Each scene shows the same named points in several views. A view is turned or mirrored, shifted and resized as a whole, has a little noise and may leave points out.
In the rows, 128 means zero.

Scene 1
View 1
(162): [133 101 140 140 102  66 152  74 103 117]
(37): [116  80 148 130 117 106 164  91 121 122]
(65): [ 78  72 181 133 143 164 157 133 145 133]
(220): [120 107 159 119 145 140 130 110 135 157]
(57): [141  68 128 111 109  85 178  71 121 131]
(46): [109 124 168 103 154 125 119 102 144 174]
(52): [142 125 144 123 127  94 128  85 117 149]
(27): [131 150 161 135 152 162  94 129 124 170]
(79): [133 115 148 120 130 108 131  90 122 151]
(228): [119  82 146 101 127 100 160  82 137 150]
(216): [102 101 166 119 138 126 141 104 137 145]
(222): [ 86  82 174 154 120 131 158 120 128 111]
(26): [162  80 119 141 124 158 143 117 109 138]
(134): [137 121 150 164 117 118 120 109  99 124]
(68): [108 103 163 130 137 135 137 114 130 140]
View 2
(27): [ 97 188 169 162  93  61 133 201  92  99]
(220): [123 157 151 154 137  57 147 169 104 138]
(37): [134 134  90 123 155  96 170 143 108 174]
(68): [113 160 123 149 144  65 146 173  98 153]
(79): [147 152 139 125 120  86 166 157 105 137]
(57): [162 106 102 107 149 111 193 105 120 171]
(46): [156 169 174 147 137  39 151 180 101 138]
(134): [103 168  93 122  94 117 154 178  94 126]
(216): [136 154 130 147 155  63 151 169 101 159]
(52): [159 155 136 107 106  96 173 157 107 133]
(162): [160 145  75  81 117 133 190 146 104 161]
(65): [ 87 148 100 183 192  38 127 176  99 181]
(228): [165 126 128 123 157  79 176 133 116 170]
View 3
(68): [ 50  94 127 164 130  74 116 149 132  46]
(37): [ 65  73 135 116 103  87 121 135  83  34]
(228): [ 57 105 134 133 112  96 142  90  78  49]
(162): [ 93  40  99  75 119 128 139 122  70  28]
(134): [ 85  48  81 130 163 103 113 185 117  36]
(57): [ 77  92 133 100 108 110 139 102  21  35]
(216): [ 46  97 135 159 119  78 125 127 134  48]
(65): [ 22 104 182 180  89  38  84 171 148  34]
(27): [ 58 105  77 212 197  86 120 176 177  71]
(79): [ 66  89  95 146 151 105 140 120 109  55]
(222): [ 51  62 155 138  87  65  93 174 135  22]
(26): [ 74 103 100 159 175  90 113 181  61  48]
View 4
(79): [143 142 127  93  94 152 152 124 150 136]
(65): [170 137 157  95  16 131 162 204 169 155]
(162): [149 148 132 125 145 151 187 124 131 184]
(68): [151 144 142  90  59 147 156 153 163 147]
(220): [146 141 136  81  56 150 147 141 160 123]
(46): [149 138 133  72  50 165 116 124 150 130]
(52): [136 144 126  93 113 161 158 105 144 145]
(57): [167 119 113 139 136 124 170 147 116 146]
(228): [168 119 121 117 100 139 142 148 122 143]
(27): [116 166 145  47  38 159 153 112 194 113]
(26): [135 151 120 100  92 105 203 154 182 101]
(222): [162 148 158 112  63 145 181 184 163 184]
View 5
(46): [124 172 107 125 171  59 137 171 111 176]
(216): [125 156 130 105 194  90 135 155 113 159]
(68): [118 145 136 114 205  87 130 159 120 163]
(134): [106 104 123 112 208 105  95 164 168 177]
(162): [126 123 105  57 175 145  97 134 173 159]
(52): [127 139  95 103 162 102 105 152 155 179]
(79): [128 145 104 112 169  98 116 150 142 173]
(26): [123 105 138 167 203 133 121 124 142 173]
(57): [150 140 110  86 164 160 125  98 143 151]
(27): [102 132 119 168 202  44 113 194 131 195]
(222): [107 133 157  77 232 106 136 158 119 141]
(37): [129 137 129  82 193 134 130 131 138 151]
(220): [123 151 124 131 193  82 132 160 118 171]

In a view up to two points have been moved. Name them for each view, in the order of its rows, or write -.
view 1 | -
view 2 | -
view 3 | (26)
view 4 | -
view 5 | -
